Points on a hilly landscape, in no order, each with its height.
A ball rolls from a point to the lowest of its 4 nearest points, and stops where none of them is lower. Distance is the straight distance between rows; heights are no part of it.
j629: [10, 12, 3, 17, 9, 16, -3, 15, -24, -36, -22, 3, 4, -11, -26, 5, 4, 22, 4, 6, 1, -14, 7, -9, 2, -22, 15, -4, -9, 3, -13, 16, -2, -1, 9]  height 479
j723: [-9, -9, -9, 35, 8, -6, -20, -10, -8, -14, 6, -20, 1, -18, 25, 10, -13, 1, -50, 14, -20, -4, 36, 15, 1, 3, -8, 26, -7, 8, 3, 10, 9, 10, 39]  height 495
j609: [-10, -10, 6, -6, -7, -5, 28, -8, 16, 16, -13, -35, 2, 19, 27, -3, -4, 13, 6, -13, -6, -2, -38, 5, 12, 36, -9, 14, 31, -38, 30, -28, -8, -36, -25]  height 395
j671: [-14, -6, -17, -22, 13, -25, 36, -19, 22, 7, -9, 33, -17, -14, 22, -19, -20, -47, -35, -1, -25, 7, -20, 10, 26, 34, -17, 17, -31, -10, 0, 39, -17, 45, -1]  height 197
j897: [-9, -31, -14, 1, -37, 15, -19, -1, 28, -1, 2, -32, -25, -9, -12, -3, -8, 15, 32, -14, -15, -9, -32, -36, -11, 8, -2, 5, 55, -3, 26, -12, -1, -43, -10]  height 433
j405: [36, 13, 9, -7, 14, -2, -22, 16, -6, -15, 31, -3, 5, 17, -21, 17, 28, 44, 38, 15, 5, -20, 7, -4, -35, -23, 34, -12, 22, 40, -20, -20, 30, -23, 14]  height 685
j774: [10, 10, 37, 11, 12, -19, -20, -11, -32, 23, 3, -8, 39, 13, 28, 38, -13, 18, 12, 1, -6, 6, 71, 18, -23, 9, 28, -16, 13, 16, 4, -31, 6, 18, 38]  height 559
j189: [0, -9, -33, -10, -5, 39, -12, 33, 36, 13, -9, -9, -12, 6, 2, -25, -9, -2, 35, -30, 7, 3, -59, 16, -14, -6, -19, -11, 31, -24, 30, -6, -1, -27, -26]  height 304
j784: [-14, -17, -17, -10, -34, -2, 47, 20, 35, 13, -4, -46, -15, 1, -22, -22, 4, -16, 19, -42, 8, 5, -57, -5, -3, 8, -18, 3, 12, -38, 13, -48, -2, -27, -61]  height 357
j680: [-17, -29, 0, -2, -36, -14, 9, -5, 14, -6, 3, -24, -1, 9, -1, 26, -10, -1, -12, 3, 4, -17, -4, -4, 22, 12, 2, 6, 23, -3, 21, -14, -13, -24, 10]  height 371
j860: [17, 18, 39, 9, 40, 14, -28, -23, -48, 11, 3, 0, 38, 40, 20, 13, -14, -2, 15, 17, -6, 2, 57, 20, -8, -2, 22, -24, -27, 17, -17, 3, 38, 15, 25]  height 130
j843: [6, -6, -6, 1, 14, -6, -2, 19, 6, -1, -29, 34, -11, -31, -15, -27, 19, -20, -9, -5, 14, -6, -19, -12, 2, -16, 7, 14, -40, -23, -36, 49, -14, 40, -14]  height 129
j635: [8, 14, -13, 10, 35, 33, -26, 24, -17, -8, 8, 4, -1, 0, -7, 18, 34, 10, 35, 12, 13, -15, 4, -13, -18, -20, 40, 11, 11, 17, 12, -4, 16, -13, -4]  height 740
j444: [20, 3, 1, 4, -1, 9, -50, 15, -6, -11, 48, -4, -5, 9, -6, 20, 18, 20, 44, 14, 26, 8, 28, -27, -24, -23, -4, -8, 21, 28, -27, -45, 32, -18, 12]  height 680
j693: [-21, 6, -6, -1, -25, -21, 16, -10, 19, -15, -14, -9, -4, 20, 2, -5, -19, 0, -13, -9, -3, 17, -19, -17, 18, 5, -10, -18, -5, -15, 12, 0, -18, -13, -27]  height 279
j381: [15, 33, 45, -8, 28, -17, -2, 10, -47, 3, 13, 19, 18, 25, -16, 17, 9, 36, 39, -13, 5, -13, -7, 8, -26, 7, 23, -8, 7, 24, -17, -19, 25, -28, -3]  height 643
j409: [15, -32, -39, -12, -7, 25, -13, -4, 6, 0, 11, 11, 2, -3, -13, -6, 4, -6, 13, 20, 9, 0, -2, 15, -17, -4, -10, -12, 18, 5, 14, 14, -20, -3, -13]  height 450
j35: [-3, 21, 34, -6, 5, 10, -4, 27, -3, 1, 5, -2, 10, 35, -2, 1, 21, 22, 7, -35, 8, -25, -22, -1, 0, 12, 9, 8, -10, 18, 5, -7, 1, 9, -7]  height 723
j939: [-14, -9, -6, 8, -10, 12, -27, -2, 15, -3, 12, -8, -19, 4, 20, 15, -20, 19, 14, -6, 11, -1, 7, -36, -17, 13, -12, -14, 60, 27, 28, -30, -1, -28, 16]  height 469
j151: [4, -5, 16, 12, 26, -13, 38, 17, -19, -1, -20, 39, -6, -32, 4, -15, 10, -16, -23, -15, 14, -1, -25, -1, 10, -16, 6, 14, -42, -21, -24, 53, -24, 39, -29]  height 229
j248: [-14, -6, -6, 18, 16, -18, -15, -14, -28, 6, -6, -18, 7, -6, 7, 6, -6, -11, -22, -4, -3, 8, 19, 21, 13, 18, 2, 0, 7, 4, 29, -2, -16, -1, 16]  height 526
j79: [-22, -9, -11, -15, -48, 15, -2, -17, 43, -2, -12, -46, -10, -5, -10, 11, -5, -2, -10, -13, -14, 8, -22, -8, 20, 9, -12, -4, 29, -22, 42, -39, -1, -40, 9]  height 412
j88: [-16, 3, 8, 6, -9, -52, 32, -8, 21, 5, -23, -14, -18, -18, 15, -5, -25, -16, -29, -12, -18, -19, -26, 16, 44, 28, -32, 15, 4, -8, 12, -11, 0, 2, -17]  height 383
j927: [17, -2, 13, -5, 31, 24, -51, 14, -23, -15, 9, 6, 5, 13, -5, 22, -6, -9, 23, 31, 19, 9, 68, 18, -17, 17, 18, -12, 29, 47, -17, -16, 43, 16, 55]  height 667
j145: [-15, -38, -24, -14, -12, 24, -32, 4, 0, -3, 4, -4, -2, -25, 0, 14, -23, -4, -5, 20, -1, -4, 13, -4, 25, 7, -16, 2, 6, -5, 34, -8, 11, 0, 25]  height 321
j608: [5, 29, 27, -8, 9, -28, -10, 19, -27, 18, 14, 37, 25, 39, -4, 5, 30, 28, 49, -10, -9, -38, -5, -6, -30, -2, -7, 4, 29, 20, -22, -21, 54, -74, -7]  height 688
j447: [17, 14, 27, 25, 0, 2, -37, -9, -24, -24, 23, -13, -16, -28, 4, 26, -2, -10, -17, 14, 3, 1, 39, -16, -10, -10, 13, 10, 9, 22, -15, -12, 5, 18, 42]  height 418
j929: [14, 13, 5, 9, 6, -33, 24, 0, 5, 2, -1, 10, -27, -31, 16, -9, -13, -5, -36, -6, -8, 5, -24, -13, 37, -8, 4, 22, -22, -17, -3, 55, -13, 33, -45]  height 333
j450: [-12, -40, -21, -18, -24, -7, 2, -9, 20, -2, -15, 0, -2, -30, 20, 6, -16, -26, -15, 2, -2, 5, -6, 8, 20, 7, -41, 5, 5, -1, 39, 13, -5, 6, 18]  height 242
j44: [1, -13, -14, 14, -10, 19, -9, 10, 9, -34, 19, -10, -9, -11, -21, -4, -6, 24, 25, 19, -5, -1, 4, -43, -3, -26, 7, -13, 29, 4, -13, 6, 2, -6, -2]  height 478
j762: [19, 13, -9, 4, -10, 26, 9, 9, 1, -32, 11, 10, -11, -15, -31, 1, 26, -2, -15, 24, -6, -5, 15, -44, -8, -22, 42, -14, -44, 9, -37, 20, -25, 4, -11]  height 535
j26: [-35, 10, -21, -13, 12, -6, 34, 18, 18, 22, -21, -23, 11, 32, -2, -24, -26, -33, 11, -7, 1, 26, -44, 36, -13, 24, -44, -27, 35, -53, 12, -16, -7, 12, -23]  height 352
j319: [-16, -21, -22, -17, -16, -1, 30, -16, 23, 0, -37, 38, -15, -40, 19, -18, -29, -53, -13, 1, -24, 26, -20, 17, 20, 19, -47, 8, -43, 20, 5, 30, -1, 38, 10]  height 175
j135: [5, 10, 4, 12, 21, 8, -3, -18, -37, 0, 2, 26, -9, 4, 3, -3, -9, 1, -35, 6, -4, 9, 11, 40, 2, 18, 4, -13, -17, -5, -7, 18, -5, 32, 15]  height 396
j342: [29, 27, 19, 15, 0, 19, -2, 1, -20, -49, 34, -9, 4, -24, -34, 1, 22, 22, -13, 30, 21, 9, 37, -59, 7, -41, 12, 11, -22, 22, -37, -19, 16, -1, 27]  height 243
j546: [12, -5, 33, -11, 23, -5, -33, -16, -20, -9, 20, 9, 21, 21, 18, 38, -19, -14, 20, 31, 4, 10, 50, 21, -20, 16, 1, -27, 38, 34, -6, -36, 16, -8, 52]  height 639
j656: [32, 43, 18, 11, 23, -25, 11, 8, -10, 27, -2, 10, 19, 29, -3, -3, 30, 15, -9, -18, 24, -9, -10, 21, -7, -15, 25, 2, -23, -21, 0, 40, 9, 5, -8]  height 722
j662: [3, 8, 3, 7, 21, 16, -9, 4, -13, -5, -17, 7, 2, -24, -15, -6, 17, -16, -5, 6, -3, -2, 19, 20, 7, -19, 8, -10, -25, 9, -25, 28, -9, 53, 0]  height 282
j791: [18, -6, -35, 4, -8, 22, -9, 31, 0, -25, 4, 23, 11, -2, -29, -4, 34, 3, 20, 6, -1, -10, -27, -13, -14, -35, 25, -5, -12, -1, -27, 23, -2, 16, -6]  height 516
j550: [-17, -26, -19, -17, -32, -4, 17, -12, 60, 1, -11, -10, -17, 1, 8, -23, -6, -18, 2, -12, -7, -15, -28, -13, 11, -8, -47, -2, -3, -24, 12, -2, -48, -5, -28]  height 177
j373: [8, -9, -8, -8, -6, 6, 17, -9, 6, -11, -7, 15, -4, -47, 15, -9, 2, -22, -32, 10, -9, 11, 5, 13, 13, -20, -13, 9, -40, 10, -15, 37, -7, 24, 19]  height 227
j372: [-18, 0, 5, -3, -11, -41, 23, -14, 19, 6, -22, -8, -7, -10, 6, -17, -22, -26, -27, 14, -2, 5, -2, 21, 26, 18, -8, 34, -27, -7, 26, 30, -6, 37, 3]  height 295
j793: [11, -20, -27, 6, 10, 31, -4, -10, -23, -5, 11, 17, -4, -30, 7, 4, 18, -8, -27, 28, 0, 16, 55, 5, 0, -22, 10, 5, -44, -8, -15, 8, -3, 38, 29]  height 272
j255: [2, -9, 16, -1, 0, -6, -17, -14, -19, 12, 14, 3, 36, 19, 22, 24, -14, 4, 5, 1, -8, 10, 10, 37, 10, 13, -1, -14, 26, 11, 20, -23, -16, -3, 28]  height 608
j824: [-6, -32, -18, -3, -12, 31, -24, -3, 4, 15, -5, -26, -7, -8, -11, 8, -1, -1, 30, -1, 0, -13, -17, 15, 16, -3, 5, 12, 30, -11, 34, -6, -12, -34, 12]  height 392
j253: [-13, 9, -35, 0, -10, 28, 3, 20, 13, 13, -1, -5, -23, 27, -24, -29, 33, -9, 49, -10, 8, -5, -43, -3, -27, -9, 2, 2, 28, -1, 1, -5, -9, -52, -18]  height 385
j201: [-37, -32, -4, -22, -15, -5, 29, -17, 40, -2, -6, -15, -8, -4, 27, -15, -37, -43, -6, -17, -14, 18, -17, 17, 21, 27, -61, -12, -3, -32, 22, -15, -7, -12, -5]  height 280
j236: [40, 25, 27, 18, 4, 24, -2, 14, -17, -6, 48, 8, 0, -3, -4, 5, 7, 60, 18, 11, 21, -8, 38, -53, -44, -27, 33, -3, 0, 17, -24, 8, 20, -3, 9]  height 665
j902: [-5, -7, -12, -20, -48, 29, 13, -4, 38, -5, -22, 9, -13, -3, 0, -27, -21, -30, 26, -28, 11, 23, -36, 0, 14, 7, -66, 5, -2, -23, 38, -2, -41, -27, -28]  height 223
j883: [18, 7, 22, 3, -8, 7, -19, 21, -15, -1, 38, -1, 30, 15, -10, 17, 38, 56, 11, 8, 17, -4, 38, -50, -26, -10, 30, 5, 37, 32, -30, -19, 31, -12, 22]  height 642
j798: [-5, 19, 4, -3, -3, 3, 1, 5, -4, 33, 9, -1, -1, 34, -16, -5, 29, 32, 28, -15, 8, -6, -45, -2, -21, 15, 8, -3, 40, -12, 9, -4, 7, -38, -22]  height 464
j737: [-24, -9, -6, -15, 6, -25, 39, -28, 37, 14, -19, 19, -10, -7, 23, -35, -28, -49, -25, -11, -32, 9, -21, 5, 19, 49, -44, 1, -19, -9, -1, 16, -8, 32, -21]  height 109
j910: [14, 15, 20, -9, 28, -12, -38, 0, -22, 0, 10, 51, 41, 42, -2, 21, -5, 26, 33, -2, -4, 13, 32, 20, -36, 27, 17, -33, 43, 24, -3, -32, 23, -32, 19]  height 612
j909: [-12, 12, 6, 23, 28, -28, 9, -23, -3, 21, -10, 9, -20, -26, 7, -3, -24, 21, -59, -17, -1, 4, 40, -1, -2, -5, -3, 13, -55, -2, -3, 28, 20, 35, 19]  height 498
j155: [1, -16, -24, 7, -22, -24, 17, -13, 20, 7, 0, -6, -30, -48, -2, 9, -11, -13, -41, 3, -8, 11, 14, 4, 23, 8, -27, 11, -26, 4, 11, 12, -5, 22, 17]  height 189
j222: [5, -27, -33, -18, -30, -8, 21, -25, 26, -23, 5, 31, -25, -30, 5, -24, 21, -13, -30, -12, -26, 5, -52, -37, 7, 7, -39, 11, -52, 5, -38, 12, -42, 27, -23]  height 188
j653: [-6, -13, -22, -24, -7, 21, 0, -4, 18, 12, -32, 22, -14, -12, 20, -34, -25, -46, 24, -8, -14, 28, -34, 53, 15, 21, -29, -7, -13, -15, 24, 23, -30, -2, -24]  height 263
j543: [11, 28, -25, -2, 10, 7, 6, 17, 1, -9, -23, 10, -17, 5, -33, 6, 13, 12, 11, -13, 3, -4, -33, 14, -9, -12, 21, 10, -5, -16, -18, 19, -13, -5, -24]  height 583
j457: [9, 51, 15, 10, 35, 1, -5, -15, -36, 13, 7, 11, 20, -14, -5, -6, 12, -2, -11, 18, -7, 12, 38, 25, -7, -22, 24, 0, -30, -2, -18, 36, 11, 39, 7]  height 67
j169: [-3, 8, 32, -4, 25, -8, -1, -7, -36, 13, -1, 27, 25, 33, 4, 23, 21, 13, 17, 0, -10, -19, -6, 24, -27, 17, 15, -37, 36, -2, 14, -32, 1, -40, 3]  height 584
j309: [8, -17, 4, -3, 9, -22, 34, 5, 30, -29, -8, 5, -11, -22, 7, -34, 8, -21, -15, -16, -13, -16, -37, -29, 11, -12, -19, 23, -46, -11, -39, 42, -36, 26, -43]  height 250
j451: [22, 42, 25, -1, 41, 13, 18, 23, -30, 1, 25, 19, 15, 25, -32, 16, 14, 15, 13, 5, 2, -19, 53, 3, -13, -40, 49, -21, -23, 6, -37, 30, 34, 8, -3]  height 379
j935: [18, 12, 26, -13, 16, -22, -39, -11, -22, 19, 13, 21, 25, 23, 11, 36, 4, 18, 34, -5, 13, 22, 25, -14, -33, 10, 18, 1, 20, 32, 3, -40, 22, -38, 13]  height 634
j316: [-13, -1, 9, -12, -15, 12, 16, 9, 22, 13, -21, -8, 4, 27, 5, -25, -15, 0, 0, -16, 5, -11, -31, 7, -18, 20, -2, -8, 20, -25, 26, -22, -14, -30, -27]  height 365
j453: [-5, 36, 18, 17, 15, 0, 11, 15, -39, 0, 30, 11, 19, -23, 5, -5, 18, 44, -22, 3, 19, -8, 27, -34, 15, -29, 43, -1, -35, 3, -15, -3, -8, 12, 1]  height 556
j835: [3, -3, 1, -10, 10, -52, 36, 7, 44, -15, -4, 6, -27, -17, 22, -29, -5, -22, -31, -24, -7, -2, -45, -30, 23, 16, -15, 35, -26, -3, -16, 22, -25, 28, -42]  height 291
j149: [10, 10, 28, -2, 11, -14, -19, -6, -20, 9, 30, 0, 22, 14, 6, 30, 8, 19, -17, 18, 29, -13, 59, -27, -32, -32, 22, -17, 7, 22, 13, -21, 25, 4, 37]  height 623
j119: [-18, -6, -10, -1, 17, -4, -8, -12, -13, -1, -17, 5, -3, -16, -19, -14, -22, -12, -9, 18, -13, 5, 3, 21, 20, 5, -17, 4, 17, -15, 17, 19, -5, 14, 11]  height 422
j435: [4, -6, 14, -9, 15, 15, -13, 21, -13, 20, 0, -5, 17, 64, -14, -3, 2, -4, 34, -1, 14, -5, -1, 23, -18, 3, 6, -17, 24, 0, 7, -27, 33, -39, -3]  height 528
j804: [-28, -17, -17, -3, -4, 22, 5, 2, 7, 15, -14, -19, -13, 22, 17, 7, -15, -15, 13, 8, -9, 11, -23, 41, 1, 7, -11, 1, 37, -17, 25, -23, -16, -11, 9]  height 344
j646: [-12, 9, 4, 4, 4, -33, 16, -15, -12, 12, -35, 5, 13, -1, 19, -3, -29, -20, -8, -8, 1, 15, -6, 46, 11, 29, -15, 1, -7, -37, 6, 14, -6, 33, -6]  height 384
j19: [27, -13, -18, 1, -44, 6, 11, 1, 7, -22, 5, -12, -17, -21, -28, -20, 12, 11, -26, 8, 2, 0, 5, -22, 23, -25, -2, 13, -12, 4, -14, -6, -1, 6, 8]  height 437
j710: [0, 6, 24, -15, 14, -6, -18, 33, -37, 32, 13, 40, 16, 37, -24, 3, 17, 9, 71, 3, 2, -13, 12, -15, -39, 2, 1, -12, 45, 46, -29, -29, 50, -41, 1]  height 708
j665: [23, 39, 7, 9, 7, 34, -14, 25, -12, -23, 34, 18, 5, -2, -38, 5, 13, 6, -2, 52, 3, 12, 37, -20, 0, -42, 38, 5, -25, 16, -42, 33, 41, 26, 12]  height 248
j963: [-27, 0, 18, -15, 10, -42, 32, -26, 39, 2, -1, 32, -47, -31, 25, -11, -25, -32, -21, -12, -23, -4, -23, 0, 29, 30, -50, 33, -39, -2, -5, 14, 3, 26, -34]  height 196
j67: [-6, 20, 27, 20, -8, -4, 29, -19, -13, 7, 17, 3, 14, -3, 12, 16, 15, 20, -19, -1, 15, -19, 20, -14, 11, -21, 17, 20, -24, -9, 1, 17, -10, 29, 9]  height 487
j437: [-13, -14, -23, -14, -23, -10, 18, 7, 44, 0, -15, -2, -1, -15, -3, -15, 13, -16, -5, -12, 4, -12, -49, -12, -8, -12, -27, 12, -24, -18, -23, 15, -34, 4, -33]  height 261
j391: [2, -18, -18, -14, 0, 5, -2, 9, 26, 14, -34, 2, -3, 36, 15, -38, -7, -41, 11, -24, -3, 6, -54, 25, -8, 14, -19, -22, 7, -43, 11, -15, -7, 2, -20]  height 315
j620: [-6, -10, 2, -16, 7, 3, 18, -22, -12, 4, -36, -7, 0, 4, 6, -10, -30, -26, -5, -13, -21, 23, -10, 35, 16, 25, -22, -18, 24, -45, 26, -28, -15, 5, -3]  height 306
j928: [-48, -10, -2, 5, -14, -26, 19, -27, 17, 3, -19, -38, 16, 5, 8, 7, -25, 8, -12, -11, 7, -4, 1, 11, 28, 12, -29, -7, 13, -4, 50, -16, -6, -6, 17]  height 413
j329: [10, -1, -2, 33, -8, 15, -2, -9, -3, -23, 8, 0, -4, -12, -12, 13, 5, 4, -13, 10, -1, 5, 39, 18, 14, -12, 19, 10, -19, 1, -4, 11, -3, 11, 8]  height 372
j709: [22, -19, -15, 4, 25, 39, -39, -4, -17, -4, 0, -3, -2, 14, 6, 8, -19, -11, 12, 29, 7, 12, 20, 14, -3, -4, 10, -7, 12, 8, -9, -13, 16, 4, 15]  height 549
j454: [-5, 12, -7, -3, 25, -12, 40, -4, 19, 10, -20, 33, 0, -1, 28, -23, -16, -40, -18, 11, -7, 8, -49, 12, 19, 24, -31, 18, -24, -29, 3, 33, -14, 34, -32]  height 228
j215: [7, 13, 6, -3, 25, 2, 20, 34, -18, 17, -4, -5, 11, 21, -24, 3, -4, 9, 14, 3, 19, -15, -8, 33, -3, 2, 22, -8, 9, -7, -16, 6, -6, 3, 12]  height 631
j87: [6, -19, 5, 3, -16, -18, 19, -10, -7, -14, 23, -18, -4, -32, -3, 18, 0, 36, -35, -6, -16, -6, 34, -22, 23, -18, 12, 29, -48, 7, -4, 15, -4, 34, 8]  height 397
j557: [-11, 2, -4, 1, 3, -40, 21, -10, 12, -2, -7, 9, -12, -11, 7, 2, -15, -25, -30, -2, -10, -15, -20, -9, 33, 30, 6, 10, -35, -5, -7, 19, -22, 45, -14]  height 310
j622: [-23, 8, -7, 1, -27, 4, 3, 11, 22, 11, -8, -31, 1, 34, 4, -1, 29, 39, 18, -14, 12, -6, -54, -19, -20, 9, 0, 7, 38, -3, 1, -33, 5, -53, -32]  height 424
j701: [22, 19, 0, 18, 20, 31, -22, -14, -55, 15, 14, -4, 13, 18, 3, 25, 10, -18, -46, 29, -6, 11, 80, 13, 2, -15, 34, 2, -41, 28, -15, 29, 10, 36, 25]  height 451
j591: [15, 18, 34, 19, 4, 8, -15, -8, -20, 5, 13, -17, 31, 21, 22, 15, 19, 36, 17, -1, 13, -17, 28, -10, -18, 15, 32, -5, 36, 13, -8, -23, 15, -26, 10]  height 604
j857: [1, 2, 0, 22, -6, -2, -19, -20, -23, -13, 28, -28, -4, -30, -1, 11, -19, 1, -33, 21, 25, 23, 69, 16, -6, 1, 5, -13, 7, 45, 10, 6, 3, 20, 49]  height 534
j700: [19, 8, 26, 22, 9, 6, -13, -4, -13, -12, 23, -36, 1, -20, 10, -10, -9, 24, -21, 16, 6, 1, 69, -20, 4, -22, 34, 13, -40, 4, -16, -2, 21, 29, 33]  height 307
j31: [-8, -34, -30, -5, -44, 7, 13, 9, 34, 17, -22, -19, -10, -27, -5, -4, 14, -10, 14, -46, -5, -7, -46, -27, 10, -12, -20, 2, 6, -3, 29, -21, -24, -34, -38]  height 300
j256: [-21, 6, -13, 3, 5, -4, -15, 6, -1, 13, -8, 7, 9, 20, 28, -10, -14, -1, 13, -6, -10, 16, -27, 60, 13, 15, -9, -4, 15, -24, 2, 7, -4, -9, 6]  height 411
j657: [-6, -16, -6, -8, -30, -1, 9, 3, 10, -19, -25, -12, -3, -13, 3, -8, 12, -27, -16, -16, -1, -9, -36, -10, 7, -4, -1, 8, -8, -19, -1, 8, -22, 10, -28]  height 249
j534: [-7, -5, 3, -7, -6, -31, 28, 5, 23, 10, -23, -48, 4, 9, 2, -7, 11, 14, -18, -29, 0, -3, -71, -35, 6, -1, -14, -12, -8, -26, 5, 2, -26, -22, -55]  height 401
j357: [28, 2, 30, 24, -21, 13, -11, 13, -3, -19, 20, -25, -14, 2, -3, 22, 11, 44, 6, -4, 7, -10, 23, -24, -31, 7, 15, 15, 26, 10, 3, -34, 14, -17, 16]  height 641
j716: [-4, -21, -22, -12, -32, -25, 8, -14, 38, -19, -14, 3, -22, -39, 4, -12, 18, -4, -45, -10, -14, 6, -20, -22, 49, -12, -8, 6, -38, -4, 1, 15, -28, 16, -17]  height 125
j634: [8, 14, -4, 3, 12, 36, -20, 13, -25, -8, 22, -8, 9, -5, -21, 1, -4, 12, 8, 39, 8, 22, 80, -28, -21, -25, 28, 0, -24, 19, -19, -1, 20, 8, 30]  height 124
j337: [-8, -7, -41, 6, 1, 30, -24, 13, -2, 0, 3, 4, -7, 30, -39, 11, 17, 0, 48, -17, -7, -6, -18, 10, -21, -19, 16, -8, 47, 12, 24, -17, 32, -44, -3]  height 455
j276: [-19, -23, -12, -3, -13, 1, -23, -11, 6, -5, 10, -28, 3, -17, 19, 23, -4, 17, -11, 19, 3, -21, 37, -8, 13, 6, -5, -1, 29, 20, 17, -7, 13, -9, 50]  height 416
j750: [-7, -6, 6, 6, -33, -39, 11, 0, 7, -22, 8, -6, -12, -18, -29, -6, 35, 27, -36, -2, -2, -15, -39, -33, 14, -24, 13, 30, -15, -2, -29, 5, -22, 10, -22]  height 477
j226: [-14, 14, 12, -4, 23, 12, -50, -2, -16, 24, -2, 19, 13, 28, 3, 14, -19, -4, 51, 24, 4, 17, 30, 35, -31, 25, 12, -24, 36, 35, 6, -22, 13, -32, 26]  height 646
j341: [24, 12, 21, 22, 17, 8, -29, 3, -31, 5, 15, 11, 9, -2, -5, 23, 12, 15, 9, 25, -4, -3, 46, -15, -9, -7, 30, -18, 5, 25, -24, -7, 23, 2, 7]  height 458
j386: [-26, -28, -39, -28, -35, 27, -9, -11, 30, 7, -25, -22, -18, -9, 20, -12, -14, -14, 31, -34, -3, 23, -36, -14, 3, -5, -51, -11, 11, -12, 31, -21, -13, -41, -25]  height 255
j267: [8, 16, 3, -4, 25, -8, 26, 1, -12, 8, -10, 0, 27, 35, -8, -13, -4, -6, 10, 2, 13, -17, -34, 42, -14, 14, 16, -16, 6, -22, -1, 0, 5, -19, -22]  height 530

For each start below, name the point where the ball stops.
j405 | j634
j824 | j716
j276 | j716
j35 | j550
j409 | j716
j337 | j550

Call two points neighbours if one is among the 4 nearest of the other. Go from one point of each pair to the other, from neighbour to neighbour, staying as low as possible. Name the highest point that can't be avoided.
j550 and j457 | j662
j716 and j843 | j373
j550 and j737 | j657
